A landscape with many peaks, sampled at points; each row gives a point and its height.
A climber steps from a point to the highest of its 2 nearest points, and stops where none of them is higher. Distance is the straight distance between rows; heights are no part of it.
Z_357 h=549: [122 119 151 119 151  89  94 100 194 137 116 130 137 157 138 101 173 142
 112 142 110 113 147 129 129 166  71 125  94  95  62 161 114 114 156 101
 115 113 134 145 152]
Z_421 h=355: [153 134 157 119 166  75 126  85 154  72 138  56 191 134 103 108 168 170
 165 118 109 133 108  94 137  69  66 127 169  97 115 185 212 136 137 105
 140 108 118 110 118]
Z_936 h=445: [127 141 110 201 162 143  77 135 173 189  82 142 116 153 158 137 153 126
 118 112 136  99 244 145 119 140 168 133 193 134  81 131 173 149 139 140
 109 144 106 101 127]
Z_591 h=619: [112 129 179 135 137 149 101 145 159 138  90 134 111 145 130 136 143 104
  99 133 180 135 161 176 114 163 129 144 119 114 113 105 147 107 109 111
  95 127 115 155 151]
Z_901 h=339: [120 109  99 124 151 135 194  96 159 118 120 137 171 133 135 128  85 143
 206 152 120  89 104 105 165 120  94 124 121  86  83 199 122 133 158 153
 174 116 154 113 174]
Z_520 h=459: [135 124 139 140 152 140  86 144 175 139 112  99 131 145 142 141 156 148
 116 129 147  89 229 151 115 107 143 140 177 123  88 141 207 143  91 119
 103 177  86 107 122]
Z_674 h=517: [133  98 164  87 110 139 159 110 122 121 149  32 114 108 130 124 134 138
 173 134 104 142  98 114  82 121  85 164 139 123 192 133 156 113 117 105
  84 124 134 100 121]
Z_884 h=476: [133  86 117 122 131  90 124  89 151 103 147  46 126 115 137  96 190 157
 122 143  51 133 125  76 120 127  85 167 121 100 119 190 107 105 140 134
  94 103 114 100 139]
Z_905 h=654: [132 154 102 170 136 172 189 144  81 161 114 209 129 137 135 160  68 141
 131 150 172 124 146 151 132 119 170 114 150 122 152  98  93 134 104 130
 155 102 145 121 149]
Z_947 h=371: [119 123 196  99 109  96 147 127 148  88 160  64 166 105 126 116 166 119
 151 101  74 143  60 134 129  77  88 149  94 125 155 117 119  81 147 117
 115 139 178 127  93]
Z_874 h=573: [136 143 115 111 148 146 137 120 127 146  60 145  80 117 189 134  82 130
 158 118 118 169  91 132  62 135 173 126 126 126 131 132 128 101 114 140
 164 123 152  76 146]
Z_980 h=527: [137 115 152 133 126 108 100 140  32 129 121  90 143 111 103  99 190 219
 110 133  89 146 127 118 127 119 110 125 152 107 170 131  76 113 127  93
  83  93  71 118 120]
Z_275 h=602: [ 89  87 176 174 129 115  95 144 153 146  86 146  88 132 160 113 151 129
 114 101 174 189 156 163 101 163 161 129 112 130 130 110 134 120 105 136
  73 127 131 121 124]
Z_764 h=222: [ 98 147 124  93 190 156 122  80 115  70 148  60 171 129  83 116 168 128
 176 132 104 126 142  87 149 100  36 147 163 121 146 179 211 130 117  88
 133 131  82 151 150]
Z_614 h=448: [140  77 131 109 111 130 135 112 204 165 118  80  89 141 160 102 148 128
 134 148 137 121 168 128 103 196 118 156  90  98 108 125 120 144 139  96
  78 121 158 126 148]
Z_689 h=575: [120 148 166 140  94 132 120 134 114  81 129 192 164 118  89 140  81 106
 123 109 163 153  79 141 161 100 137 107 105 174 145 112 124 133 126 142
 175 137 139 156 139]
Z_491 h=363: [159  98 101 114 120 114 197 133 121 140 128 137 155 114 124 118 103 203
 171 149 100 119  87  98 164 112 109  93 138  92 101 174 129 157 152 152
 147 112 162 101 122]
Z_233 h=641: [ 81 137 153 117 156 175 162  96 101 116 144  99 119 119  98 161 108 109
 141 158 149 138 116 150 142 118  81 159 157 132 181 122 167  95  84 122
 138 129  76 148 141]
Z_8 h=10: [117  98  80 116 101 147 144 125 101 142 118 102 107  73 131 113  87 138
 142 136  74 158  87 115 129 158 142 121 141 139 157 124 121 183 131 129
 126 105 176 102 119]
Z_832 h=550: [150  91 133  84 115 139 177 104 117 142 151 114 154 141 152 105 146 107
 154 171  89 120  75 123 107 152  84 127  75  77 124 180  49  89 163 156
 118  70 156 125 139]
Z_191 h=465: [146  88 100  93 137 139 155  89 165 170 116 106 112 135 161 103 158 180
 146 165 125 100 164  99 109 164 107 138 119  74  99 170 146 149 141  89
  98 118 137  84 139]
Z_557 h=574: [147 140 125 176 109 123 114 154 134 171  71 216 136 166 155 120 137  95
 115  93 156 170 157 118  75 133 208 106 121 192 117 116  97 156 137 163
 127 125 123 110 128]
Z_413 h=596: [147 149  99 141 141 116 154 182  58 156 161 188 137 108 133 118  86 138
  89 114 148 130 131 156 123 110 157 105 101 141 158  97  59 111 100 139
 118 144 114 115 106]
Z_644 h=490: [123 150 122 120 155  86 146  92 139  97 126  71 125  89  98 109 116 136
 163  96  69 172  62  88 109  88  82 137 143 143 120 161 157 142 164 113
 167 107 182 122 133]
Z_222 h=462: [131 133 197 148 115  82  62 131 162  71 126 115 152  93 111 101 144 111
 120  68 118 165  85 127 136  65 125 129 105 161 119  96 173 134 141 128
 134 153 164 138  93]
Z_458 h=182: [ 99 135 100  72 185 158 136  89  96 103 162 104 157 144  94 114 154 118
 147 182 114  80 157  93 145 123  56 130 132 122 165 165 169 108 115  91
 159 115  65 157 140]
Z_672 h=612: [108 124 125 150 122  96 156 179  44 108 175 165 136 112 119 121 127 146
  92 112 159 141 136 147 165 124 127 118 118 152 192  57  74 131 112 114
  93 140 106 148 110]
Z_20 h=486: [149  89 128  83 113 166 172 117 117 154 174  71  90 115 155 123 121 109
 145 158 107 127 116 155  86 168 119 166 122 126 187 115 110 112 118 134
  93 161 126 136 116]
Z_824 h=385: [ 98  96 114 160 161 116  97 110 119 170 110 148  89 116 143 117 171 161
 110 152 103 170 188 139 140 179 123 135 140  93 113 183 127 141 134 115
  95  64  85  93 143]
Z_362 h=659: [ 89 151 156 198 136 136 114 120 154 153  50 172 135 168 142 140 128  95
 138 129 133 163 151 122 133 139 187 142 166 141  82 115 137 124 122 157
 133  93 133 135 158]
Z_669 h=633: [114 136 158 122 146 182 175 142 133 157 108 167  94 176 138 138 132 119
 140 166 222 112 148 164 118 173 144 152 108 100 130 118 121 101 115 118
 105  90 121 149 160]
Z_802 h=626: [ 69 121 149 158 121 170 130  71 158 118  97 163 121 134 100 147  86 112
 137 151 133 139  99 139 172 172 140 142 127 128  97 120 151 154 143 105
 176 113 169 161 192]
Z_602 h=634: [116 160 135 182 154 148 172 133 151 162  69 162 140 159 157 167  99 108
 164 119 156 128 140 108 128 102 206 144 159 145 100 132 127  83 102 175
 133 102 107 113 147]
Z_524 h=496: [121 123 190 162 140  62  75 100 187  70 140  74 147  92 100  92 168 130
 139  87  91 179 104 137 111  87  87 147 119 131  80 122 196 140 145 110
 143 128 188 128 107]
Z_776 h=593: [ 93  88 122 166 123 138 174 133 109 134 133 166 150 101 116 145  94 168
 156 152 134 136 134 125 195 124 127 122 127 102 142 132 138 145 126 131
 123 105 125 118 141]
Z_483 h=526: [168  67 116  75 127 172 194 102  84 138 134  96 153 147 159 103 146 150
 157 201 103 104 108 103  92 151 113 116 107  63 148 195  83 100 133 126
 128  73 111 102 141]
Z_544 h=424: [146 177 121  70 140 140 153 144 105  94 183  71 187 115 111 112 101 106
 181 105  98 115  77 125 139  90  40 123 135 131 150 132 119 111 174 130
 164 135 162 187  97]
Z_942 h=446: [152 139 138 103 109  51  87 144 101 115 122 148 174 137 137  97 155 176
 118  97 109 135  71 105 176 111  86  68  95 133 101 109  87 150 183 119
 145 108 145 133 113]
Z_939 h=669: [147 127 116 113  98 104 106 166 100 145 127 137 110  98 127 118 116 176
 122 114 123 120 134 133 149 119 143  84 144 156 142  87 108 153 110 117
  94 159 116 112  85]
Z_917 h=691: [ 83 122 137 113 155 175 137  95 112 141 134  69  99 116 132 145 144 125
 136 150 140 145 160 124 104 116 119 150 162 114 181 149 190 104  72  96
 112 133  69  92 126]
Z_734 h=568: [144 135 117 120 138  75 120 149  70 143 126 128 132 127 140 101 157 175
 114 141  90 143 121 127 125 128 100 114 109 119 133 131  59 100 135 112
  97 103  87 113 117]
Z_971 h=607: [127 171 119 151 127 150 138 121 128 147  54 153 132 148 159 144  77  71
 152 107 116 161  94 128  64 105 201 132 135 149 119 131 116  82 102 167
 171 123 125 104 149]
Z_185 h=502: [144  66 134 116 104 136 133 126  51 144 135  95 146 104 123 119 195 218
 121 154 103 147 139 100 137 117 135 136 149  75 169 141 125 144 127  98
  69  71  95  96 100]
Z_737 h=388: [ 87 108  90 141 157 155 106 123 115 169  91 134  70 105 137 135 139 158
 115 150 123 132 179 144 139 171 120 134 165 120 131 135 151 159 131  99
 109 116 105 105 148]
Z_833 h=471: [102 122 112 173 144 127 145 142 145 165 119 182 113 141 168 133 140 103
 101 130 150 159 164 123 133 188 160 132 118 116 146 145  79 121 123 161
  91  75 147 120 151]
Z_787 h=648: [104 161 136  86 136 111 116 134 159 116 151 129 137 128 125 119 106  38
  98 116 129 107 106 138 110 133 123 157  85 166 124 129  94  82 126 165
 161 145 129 150 123]
Z_770 h=605: [ 90  97 125 178 117 181 165 109  90 144 127 195 140 113  90 168  68 120
 165 159 144 139 109 127 193 151 145 122 128 122 126 116 133 151 134 131
 166  88 156 141 173]
Z_938 h=540: [128 144 181 221 115 102  82 151 195 138 112 180 167 179 130 146 146  96
 116 104 141 127 175 119 137 103 205 125 148 193  80 115 145 128 141 203
 107 142 108 145 103]
Z_612 h=534: [115 147 118 136 170 143 157 126 122 134 164 140 141 136 128 141 137 104
 118 140 133  92 169 103 137 107 132 120 144 124 154 166 107  73  81 158
 127 122  64 116 111]
Z_599 h=491: [125 157  86 186 105 141  78 134 114 117 158 167  98 113  96 161 125  81
  73 111 148  98 166 149 145 122 182 118 157 180 126  67 144 177 122 139
 132 154 124 163 107]
Z_700 h=436: [121  79  84 126 115 127 139 123  92 142 155  83 136 114 148  96 190 162
 115 152  46 115 129  83 148 138 102 145 112  94 144 180  80 126 162 149
  93  78  97 126 123]
Z_676 h=559: [133 146 138 215 102 108  75 136 177 175  79 191 147 183 141 136 169  62
 113  89 127 154 174 109  97 129 215 118 175 218  95 104 116 167 146 171
 109 132 108 114  98]
Z_738 h=509: [115 143  90 247 139 146  86 126 125 162 117 172 130 129 112 178 127  90
  93 108 134 112 179 126 140 137 188 145 166 175 149  87 132 161 126 147
 109 123 136 114 122]
Z_466 h=598: [ 94 134 172 138 129 152 132 129 118 118 128 128 121 104 110 154  73 109
 129 126 162 147  96 149 139 122 146 133 135 149 146  91 158 105 104 139
 139 150 121 145 149]
Z_673 h=552: [166 148 182 107 141  68 135 109 102  83 126 106 194 156 142 119 198 168
 124 119 124 152  71 106 112  64  92 108  97  82 128 168 110  65 126 136
 131  78  85 106 121]
Z_760 h=396: [129 130 148 170 116  79  79 142 156 127 106 164 149 120 139 125 121 171
 118 111 116 140 140 137 141 102 154  96 139 181  80 139 158 154 133 141
 128 167 117 103 111]
Z_454 h=650: [ 82 100 148 171  96 147  76 106 141 116 102 143 124 114 107 119 113 139
 115 143 137 149 143 151 157 163 129 118 130 141 110 109 165 179 150 106
 157 121 158 144 146]
Z_688 h=700: [141 142  97 119 126 151 168 158 116 144 129 135 126  93 130 143  82 184
 143 121 133 100 131 133 146  93 148  94 165 120 141 116 136 139 108 138
 123 152 135 100  89]
Z_581 h=434: [140 100 118  90  95 116  85 120 182 143 122  94  76 130 132 114 135  88
  99 144 133 125 147 150  92 197 140 126  74 120 117  88 114 158 144  92
 103 159 154 153 139]
Z_102 h=608: [ 95  86 141 211  91  86 102 139 127  96 129 212 182 122 119 127 108 187
 113 113 137 170 128 129 188 130 139 105 126 155 101 115 119 173 157 137
 141 109 131 135 154]
Z_653 h=495: [115 143 164 126 142  95 107 114 152  94 152 119 155 152 142 128 149 105
  97 125 123 123 147 113 145  98 103 129 103 118 127 176 124  61 112 158
 110 134  78 118 125]
Z_695 h=410: [152 147 164 107  90 123  69 125 168 139  75 172 104 144 129 122 133  68
  76 104 143 155 120 116  83 164 149 105  69 159 108 105  89 163 124  96
 155 135 126 146 132]
Z_385 h=660: [138 166 158  93 117 119 120 167  97  97 158 157 116 154 117 174 110 105
  83 146 197  99 105 177 167 120 114 126  99 124 143  90 108  86 119 146
 135 144 111 192 123]
Z_604 h=622: [164 144 112 100 119  63  88 183  72 153 107 136 126 111 145  92 137 178
 102 103 103 146 106 103  96  99 112  74 102 150 120  84  62 140 136 118
  96 147 115 113  86]
Z_869 h=393: [128 111 122 117 120 106 174 106 122 100 128 107 173 105  97 100  87 174
 199 121  90 142  55  95 197 103  80  89 166  99 113 169 146 172 180 125
 163  86 171 123 128]
Z_62 h=518: [133 115 193 100 108 104 103 101  96  77 153  72 202 163 129 112 191 147
 118 130 120 110  98 114 137  93  93 115 104  79 180 146 105  63 126 125
  93 104  83 143 123]
Z_509 h=463: [124 141 154 108 131  56 108 136 144  97 157 126 181 160 145 109 160 138
 115 108 110 103  92 105 179 113  83 111  88 109 105 131  89  90 155 132
 123 126 124 137 121]
Z_438 h=478: [122 178 151 151 142 138  82 165 143 116  99 141 108 142 120 171 151 133
 110 139 142 101 172 165 140 100 140 135 175 121  84 122 191 108 107 130
 123 182  84 136 117]
Z_950 h=469: [120  89 113 187 147 115 195 128  81 151 113 205 135 132 123 154 138 194
 133 151 142 189 143 111 150 127 123 143 127  79 129 186 106 141 124 133
 130  46 103  79 170]
Z_566 h=156: [101 128  98  72 155 157 155 104 116 120 183  93 109 124  96 121 129 100
 142 165 119  70 122 135 156 139  36 156 126 123 161 135 134 108 142 133
 145 139  95 178 140]
Z_489 h=504: [144 174 111 109 161  90 110 126  95 142  83 159  95 115 149 112 112 139
 132 124 101 171  81 115  65 121 124 107 134 150  96 142 106  99 107 148
 156 120 111  85 127]
Z_934 h=29: [100 144  34 149 152 186 121 121  94 150 159 112  60  83 130 169 110 115
 124 128 116  87 171 137 128 163 167 148 165 151 181  88 160 164 132 125
 149 159 149 113 116]
Z_580 h=606: [125 139 143  82 130 122 163 125 141 122 160  65 146 128 149 111 116  76
 134 135  98 116  96 146  91 115  75 167  82 123 144 128  93  65 125 164
 132 142 131 156 120]
Z_732 h=640: [126 137 114 111 147 156 150 119 146 133 114  66  84 116 163 148 107 114
 175 111 119 138 142 123  72 122 149 162 162 129 161 163 179 102  88 124
 116 166 115  65 141]
Z_488 h=423: [148 149 154 124 149  95  94 148 145 137 116 147 145 130 126 123 141 196
 116 118 129 123 153 139 163 105 100  81 155 118  76 136 155 140 130 113
 118 144 109 114 117]
Z_859 h=628: [ 88 130 127 195 108 135  83 145 100 124  97 207 146 112  92 135 107 135
  93 113 147 154 140 134 166 139 158 110 149 168 103 103 130 177 133 116
 157 107 116 139 149]
Z_990 h=685: [149 161 145  79 108 158 148 166 103 136 133 180  94 159 127 129  82  81
 104 155 205  99  99 180 107 138 151 126  87 133 124  80  90 104 123 146
 165 145 142 178 127]
Z_43 h=479: [154 174  77  89 107 137 101 129 142 116 123 143 110 123  99 138 107  53
  95 123 133  91 114 124 110 124 171 127 120 178 108 110 109 154 133 135
 195 180 122 170 119]
Z_559 h=394: [134 137 151 103 113 123  80 152 141 135  72 156 101 139 152 123 122  97
 109 103 151 159 112 149  67 132 179 112  99 163 120  97 132 120 110 124
 136 156 140 117 128]
Z_879 h=536: [136 176  97 164 106 134  59 127 170 154  73 145 109 178 133 147 173  40
 101 110 127 102 180 109  81 160 220 132 152 182  96 100 118 164 143 146
 129 160 125 130 114]
Z_230 h=520: [115  95  97 113 130 156 181 116  82 134 145 157 143 113 122 130  89 119
 166 181 103 113  87 139 174 159  70 113 113 100 124 143  79 136 167 151
 163  76 153 147 145]
Z_243 h=391: [148 122 182 136 121  76 128 115 175  59 143  80 183 133 109 126 162 184
 170  75 123 154 115 126 163  53  65 128 159  84 104 151 214 144 155  94
 118 132 174 132 115]
Z_640 h=523: [125 208 112 138 179 140  81 153  92 159  93 157  81 124 125 155 152 112
 104 137 150  96 162 143 110 101 137 118 159 152 123 104 137  83  88 140
 129 161  77 115 112]
Z_266 h=113: [126 111 134  98 110 176 144 122 136 140 141 114  68 130 120 158  99 116
 117 167 185  98 140 180 135 195 144 151 125  98 149  64 164 160 140  99
 115 157 142 168 141]
Z_120 h=20: [ 97 110  66 161 121 148 115 119 124 143 148 118  88  75 141 139 103 115
 129 106  81 131 149 122 133 152 175 135 172 146 165 113 144 153 113 127
 105 143 149  82 110]
Z_369 h=112: [149 170 125  79 139 140 131 140 190 103 170  98 110 176 122 156 124  59
 124 113 156  76 139 133  90 146 128 182  99 142  94 122 150  89 116 131
 122 187 160 176 163]
Z_2 h=487: [147 134  81 170 112 148 144 139 146 176 148 191 120 151 138 120 123  58
  91 130 167 114 161 109 127 181 185 117 114 161 147 111  61 158 153 148
 132  93 162 148 143]
Z_890 h=407: [ 95  79 122 152 117  89 111 111 118 139 151 146 136 131 125 109 183 168
 101 156  92 146 155 110 187 174  88 131 116  92 129 159  95 141 151 127
  88  69 106 129 146]
Z_715 h=464: [116 125  67 111 138 172 168 135 143 167 153 119  85 109 185 130 111 101
 155 144 124 106 153 139  98 170 161 143 127 110 177 128 105 111 124 144
 107 151 137 101 114]
Z_534 h=94: [167 155 101 103 132 168 168 145 123 143 158 123  90 148 142 172 105 127
 101 135 193  45 172 148 128 133 194 130 132 100 126  99 143 133 111 135
 118 171 134 149 101]
Z_199 h=426: [146 149 178 151 115  86  79 153 177  66 122 104 166 115 109 123 114 157
 151  72 120 156  96 120 167  38 100 116 166 155  99 134 211 157 150 127
 134 173 177 130  92]
Z_313 h=380: [163 165 144  58 129 120 136 146 128 129 119  69 129  91 136 101  94 132
 141  96 104 152  61 138  70  97 104 111 134 172 140 112 132 110 112 119
 138 158 161 120  74]
Z_189 h=570: [124 168 117 137 155 114 131 155 113 162 134 178 105 137 141 135 109 110
 106 113 151 115 154 149 106 119 155 127 128 138 132 129  70  70  97 162
 113 135  99 104 114]
Z_451 h=451: [137 103 197 145 120  71  59 157 130 117 116 113 154 139 121 106 179 178
  92 116 128 154 142 170 147  95  64  93 132  99 101 106 156 145 140 104
 100 134  99 147 107]
Z_773 h=117: [150 116 131  73  98 184 180 114 157 143 124 136 102 158 132 150  74 114
 169 157 181  86 110 154 107 159 173 157 123 113 144  98 148 137 123 120
 143 162 177 158 152]
Z_122 h=64: [151 113 104 137 112 113  86 148 181 112 161  76 102 133 132 117 110 112
 123  94 130  93 170 124 105 139 177 153 150 174 118  95 167 141 114 126
  89 220 154 132 116]
Z_772 h=519: [135  89 158 127 139  67 104 110 173 133 102  81 105 142 153  94 198 154
 106 134  84 159 130 112 101 147  86 142  99  85  84 160 121 110 137 120
  92 106 118 106 133]
Z_753 h=571: [128 101 156  99 139 172 144 119 133 142 131 140 140 144 108 140 136 155
 134 175 176  83 171 153 170 145 106 130 131  76 135 133 162 134 107  88
 122 123  99 133 140]
Z_85 h=100: [171 155 118  75 132 146 149 166 166 114 177 101 114 172 119 175 118 111
 121 135 182  47 167 138 126 115 148 163 142 111 106 141 172 114  81 144
 124 195 126 159 126]
Z_749 h=362: [149  84 203 140  80  76 121 124 188  90 155  69 149 128 137  97 160 147
 134  91 111 145  98 140 140  98 102 142  71 118 121 106 135 122 119 115
  77 156 169 130 107]
Z_951 h=485: [136  56  83 100 135 148 158  91 124 141 142  83 142 134 155 109 177 173
 148 172 111 145 141  59 119 157 148 146 131  67 132 201 155 135 122 101
  92 101 122  57 149]
Z_970 h=450: [139 136 108  84  71 154 111 122 137 130 138 136 118 103 112 102  87  73
 104 129 114 124 104 118 113 163 129 102  89 178 139 128  78 157 140 115
 196 133 133 151 136]
Z_346 h=372: [143 157 173  92 113 117 116 164 156 112 113  95  97 127 136 125 111 112
 118  95 131 144  84 137  89  98 131 118  85 168 118  91 137  94  86 137
 131 170 145 123  95]
Z_784 h=580: [118 196 109  96 156 128 100 154 123 105 148 101 100 121  98 153 102  53
 111 113 123  92 121 121 108 108 105 168 132 177 121 116 145  68 110 167
 169 196 111 153 130]
Z_241 h=475: [144 124 143  93  90 101 135 160  80 121 131 134 152 104 113  79 129 171
 126 111 108 149  66 113 129 127  85  67 105 120 135  97  73 171 175  93
 150 108 171 163 105]
Z_131 h=542: [140 143 151 112 158  66  88  94 156  88 129  51 131 108 119  95 205 150
 146  90  60 137 131 123 103  90  38 154 117 104  79 128 156 127 136  73
 129 125 155 127 123]
Z_758 h=433: [127 130 137 133 115 118 144  84 129  95 101 127 149  87  88 120  85 131
 161 116 103 175  58  95 154 106 118  96 150 152 121 165 157 176 155 114
 191 100 171 129 142]
Z_51 h=572: [119 112 115 110 144 125 151 105 147 103 127  45 107  95 115 110 112 144
 186  99  90 170  95 106  98 119 119 148 175 140 138 151 164 129 117 118
 108 140 157  79 138]
Z_933 h=468: [130 187  70 148  95 178  73 121  97  99 130 160  83 103  91 172 136  56
  76 120 151 101 133 130 125 116 197 135 149 194 147  97 118 172 129 132
 194 147  91 164 109]
Z_339 h=489: [130  78 127 163 131 126 157 126  63 126 171 122 178  98 103 135 163 207
 124 136 117 129 158  92 184  86 141 110 156  93 178 141 117 160 116  94
  90  90  89  80  94]
Z_800 h=285: [111 174 131 130 176 104  92 114 137  70 136  60 165 112  75 114 130 136
 179  92  91 140 127  83 140  72  49 158 186 136 120 179 210 116 125 113
 126 142  99 131 116]
Z_414 h=49: [155 133  90  99 121 135 127 138 175 145 150 115 100 137 121 140 120 154
 121 140 141  65 178 126 142 156 125 137 141  98  81 102 163 186 144  87
 129 183 156 155 151]
Z_862 h=76: [150 150  59 117 134 139 125 159 140 133 155 106  89 116 145 138  89  81
 118  94 130  72 162 130  92 118 170 153 146 155 134 113 147 120 110 152
 129 212 137 122 124]
Z_394 h=87: [165 164  63  98 121 184 162 131 137 132 149 117  74 139 159 172  94  71
 140 123 151  72 147 153  76 142 217 128 136 133 150  84 139 129 119 154
 148 170 156 148 126]
Z_72 h=55: [158 114  88 127  76 150 101 132 208 113 158 109 111 125 121 122 114 100
  99 110 126  79 169 123 132 163 166 151 121 160  96  97 161 191 139  96
 118 189 173 157 130]
Z_811 h=431: [156 137 104  70 141 126 147 154  79 147 111 126 116  85 142 106  91 155
 137 113  97 158  75 139  84 115 116  85 144 147 142 145  93 123 124 126
 142 126 133 116 104]
Z_910 h=635: [108 133 147 128 167 108 137  75 145 119  92 110 120 124 128 119 148 159
 138 134 113 161 118 115 130 129 102 144 135  97 103 187 157 112 108 118
 140  93  94  88 166]
Z_988 h=428: [170 141 124  67  85 109  96 154 128 135 116 158 129 127 143  91 107  84
  84 127 131 138  77 126  76 146 142  92  43 161 118 109  56 145 132 114
 174 122 139 143 113]
Z_116 h=522: [111 144 157 247 130 121  78 150 142 149 101 185 122 153 116 162 147 114
 102 111 157 136 186 159 134 122 182 131 166 158 115 108 147 133  96 160
  96 146  99 133 109]
Z_722 h=604: [113 129 134 113 139  98  72 108 145 109 137  77 123 114 113  88 170 139
 114 127  93 124 145 125 151 139  51 137 132 123 105 125 145 136 146  95
 109 134 112 152 136]
Z_474 h=508: [156  67 117  87 127 164 167 120  74 143 121  99 121 130 161 114 164 152
 135 184 107 173 122 108  89 147 146 156 117  72 175 178 109  99 100 127
  94  69 101  79 132]
Z_914 h=586: [152  98 178 113 143  90 164 101 120 112  95 136 148 163 141 123 160 182
 125 153 141 169  93 129 107 130 110 126 102  75 119 169 108  84  99 132
 137  77 103 101 137]
Z_132 h=510: [126 169  81 144 119 144 102 126 153 152 106 165  97 133 143 131 122  50
  98 106 144 101 147 122 106 147 193 126 123 174 111 114  90 129 138 160
 165 135 130 156 133]
Z_389 h=392: [147 154 178  78 103 128 170 136 128  84 213  46 175 126 112 121 133  87
 173  95 104 130  50 138 118  66  54 137 109 124 157 112 128  95 170 121
 130 150 201 172 101]
Z_973 h=480: [138  87  97 176 164 146 180 139  42 138 154 160 147 109 123 148 142 192
 120 150 117 171 159 112 137 110 134 137 139  88 178 164 104 139  98 129
  93  75  98  63 116]
Z_183 h=632: [ 99 153 136 155 135 124 115 154  87 120 154 169 117 130  86 135 131 114
  85 128 163 130 138 166 179 133 115 121 118 155 144  77  94  97 100 124
 109 130  99 161 114]
Z_609 h=581: [115  74 157 125 102 137 167 127 117 130 150 139 149 144  98 123 134 171
 145 160 156 100 125 151 194 147 105 109 113  80 138 119 109 138 148 111
  95 113 131 137 143]
Z_370 h=675: [155 171  87 142 102 172 166 159 108 139 137 167 151 131 109 162  59 137
 149 129 152  79 127 127 160  72 205  87 173 149 137  93 140 149 106 155
 173 174 149 132 103]
Z_757 h=587: [104 102 153 203 121  85 110 147 123 140  79 203 118 147 144 127 146 132
 109  85 163 200 145 149 109 148 173 108 113 161 130 111 117 156 119 149
 126 110 127 113 132]
Z_140 h=418: [100 142  81 152 178 139  80 103 159 172  70 139  89 133 158 122 159 162
 134 138 101 103 209 121 113 148 137 131 171 126  77 161 172 144 135 109
 137 131 101 108 144]
Z_804 h=594: [119  96 155 175  79  89 125 132 102  77 108 216 178 132 112 135 106 137
 124  93 156 191  86 107 153 121 152 108  73 158 125 143 102 165 154 156
 170  98 129 139 160]
Z_358 h=455: [106 100 119 138 105 151 140 131 137 139 127 151 104 114 159 121 103  88
 107 131 119 154 114 146 108 177 173 139 105 150 159 114  96 115 112 145
 103 117 147 113 131]
Z_244 h=499: [134  77  99 105  87 126 150 139  71 129 132 161 162 121 128 102  96 130
 145 143  99 149  61 136 135 152  95  88  95 130 125 131  47 152 177 127
 152  90 171 142 139]
Z_250 h=541: [110 103 107 143 150 167 187 121 122 160 127 194 133 151 130 130 114 139
 150 188 164 100 134 115 172 185 102 129 103  78 104 155  89 136 148 135
 144  65 138 134 162]
Z_376 h=702: [ 83 131 138 177 151 146 137  84 140 128  76 137  85 121 128 160 119 118
 148 141 132 181 137 130 136 141 148 157 159 121 114 153 159 103 110 146
 143  87 113 117 190]
Z_279 h=136: [120 149 118  76 136 163 153 116  93 103 205 113 111 143  99 149  89  83
 123 160 167  70  98 161 153 127  78 144 128 143 160  88 136 123 162 155
 172 157 133 210 137]
Z_986 h=124: [131 147 156  80 127 156 165 114 153 116 154  97 116 154 107 155  97  78
 152 145 171  94 102 159 113 134 109 154 101 130 131  93 139 100 127 136
 164 170 172 173 147]
Z_613 h=40: [112 124  60 102 143 167 120 123 155 141 148  89  61 111 113 142 125 128
 151 126 125  83 181 136 118 182 144 161 151 120 140  95 192 205 146  92
 127 173 149 147 134]
Z_691 h=644: [125 106 120 138 154 184 186 144  73 170 108 202 114 156 152 137 105 150
 140 163 198 136 151 155 124 161 144 140 122  94 163 125 113 109 104  86
 106  85 127 110 154]
Z_133 h=481: [137 134 198 135 113  79  61 138 101  90 138  83 197 139 127 124 204 175
 108  91 130 136 112 124 157  69  58 100 142  96 139 118 138  98 151 111
  99 114  84 143  93]
Z_823 h=375: [165  92 172 149 105  63  95 132 204 112 127 102 143 132 138 118 142 165
 121  94 103 136 136 125 125 106 133 127 111 135  99 144 170 130 130 141
  96 165 141 116 110]
Z_330 h=488: [137 198 103  80 154 117 127 148 106  82 184  74 152 107 105 116 107  80
 123  96  97  90  96 120 141  91  68 145 139 160 151 127 111  75 137 166
 150 165 101 165  86]
Z_150 h=662: [127 139  86 185 106 195 181 129 107 147 115 189 153 126 124 169  66  93
 137 121 152 122 140 131 139 117 229 112 154 150 158  80 103 172 114 144
 176 125 155 135 130]
Z_781 h=560: [124 117 128 104 156 153 158 117 109 175 122 171 140 167 124 132 140 167
 125 191 173  78 178 102 152 152 110 100 116  76 122 171 129 118 128  88
 129  81  87 112 136]
Z_720 h=576: [138 133 170  67 146  98 168 112 139 129 132  92 156 144 154 104 151 111
 125 139  97 124  75 130  86 121  63 125  53  94 117 150  54  63 137 143
 141  99 132 127 117]
Z_661 h=4: [119  58  75 146  68 149 167 130 123 130 138 150 126  82 159 126  67 127
 149 134  95 188  88 109 131 144 189 118 122 135 146 151 110 167 143 155
 115 109 183  88 128]

Call two points neighbours if one is among the 2 nearest of the other. Go from one point of each pair to the other, from neighbour to neighbour, staying as high as possible. Name the lowest point that can't be avoided.
Z_722 / Z_376 => Z_346
Z_917 / Z_688 => Z_950
Z_688 / Z_722 => Z_824
Z_917 / Z_990 => Z_942
Z_917 / Z_454 => Z_689

For each start below, name every point that the climber comes to, in order.
Z_581 => Z_614 > Z_191 > Z_951 > Z_474 > Z_483 > Z_832 > Z_720 > Z_580 > Z_787
Z_764 => Z_800 > Z_421 > Z_243 > Z_199 > Z_222 > Z_524 > Z_131 > Z_722
Z_140 => Z_936 > Z_520 > Z_438 > Z_640 > Z_189 > Z_413 > Z_672 > Z_183 > Z_385 > Z_990
Z_244 => Z_230 > Z_250 > Z_781 > Z_753 > Z_609 > Z_776 > Z_770 > Z_802 > Z_454
Z_973 => Z_339 > Z_185 > Z_980 > Z_734 > Z_604 > Z_939 > Z_688
Z_509 => Z_653 > Z_612 > Z_189 > Z_413 > Z_672 > Z_183 > Z_385 > Z_990
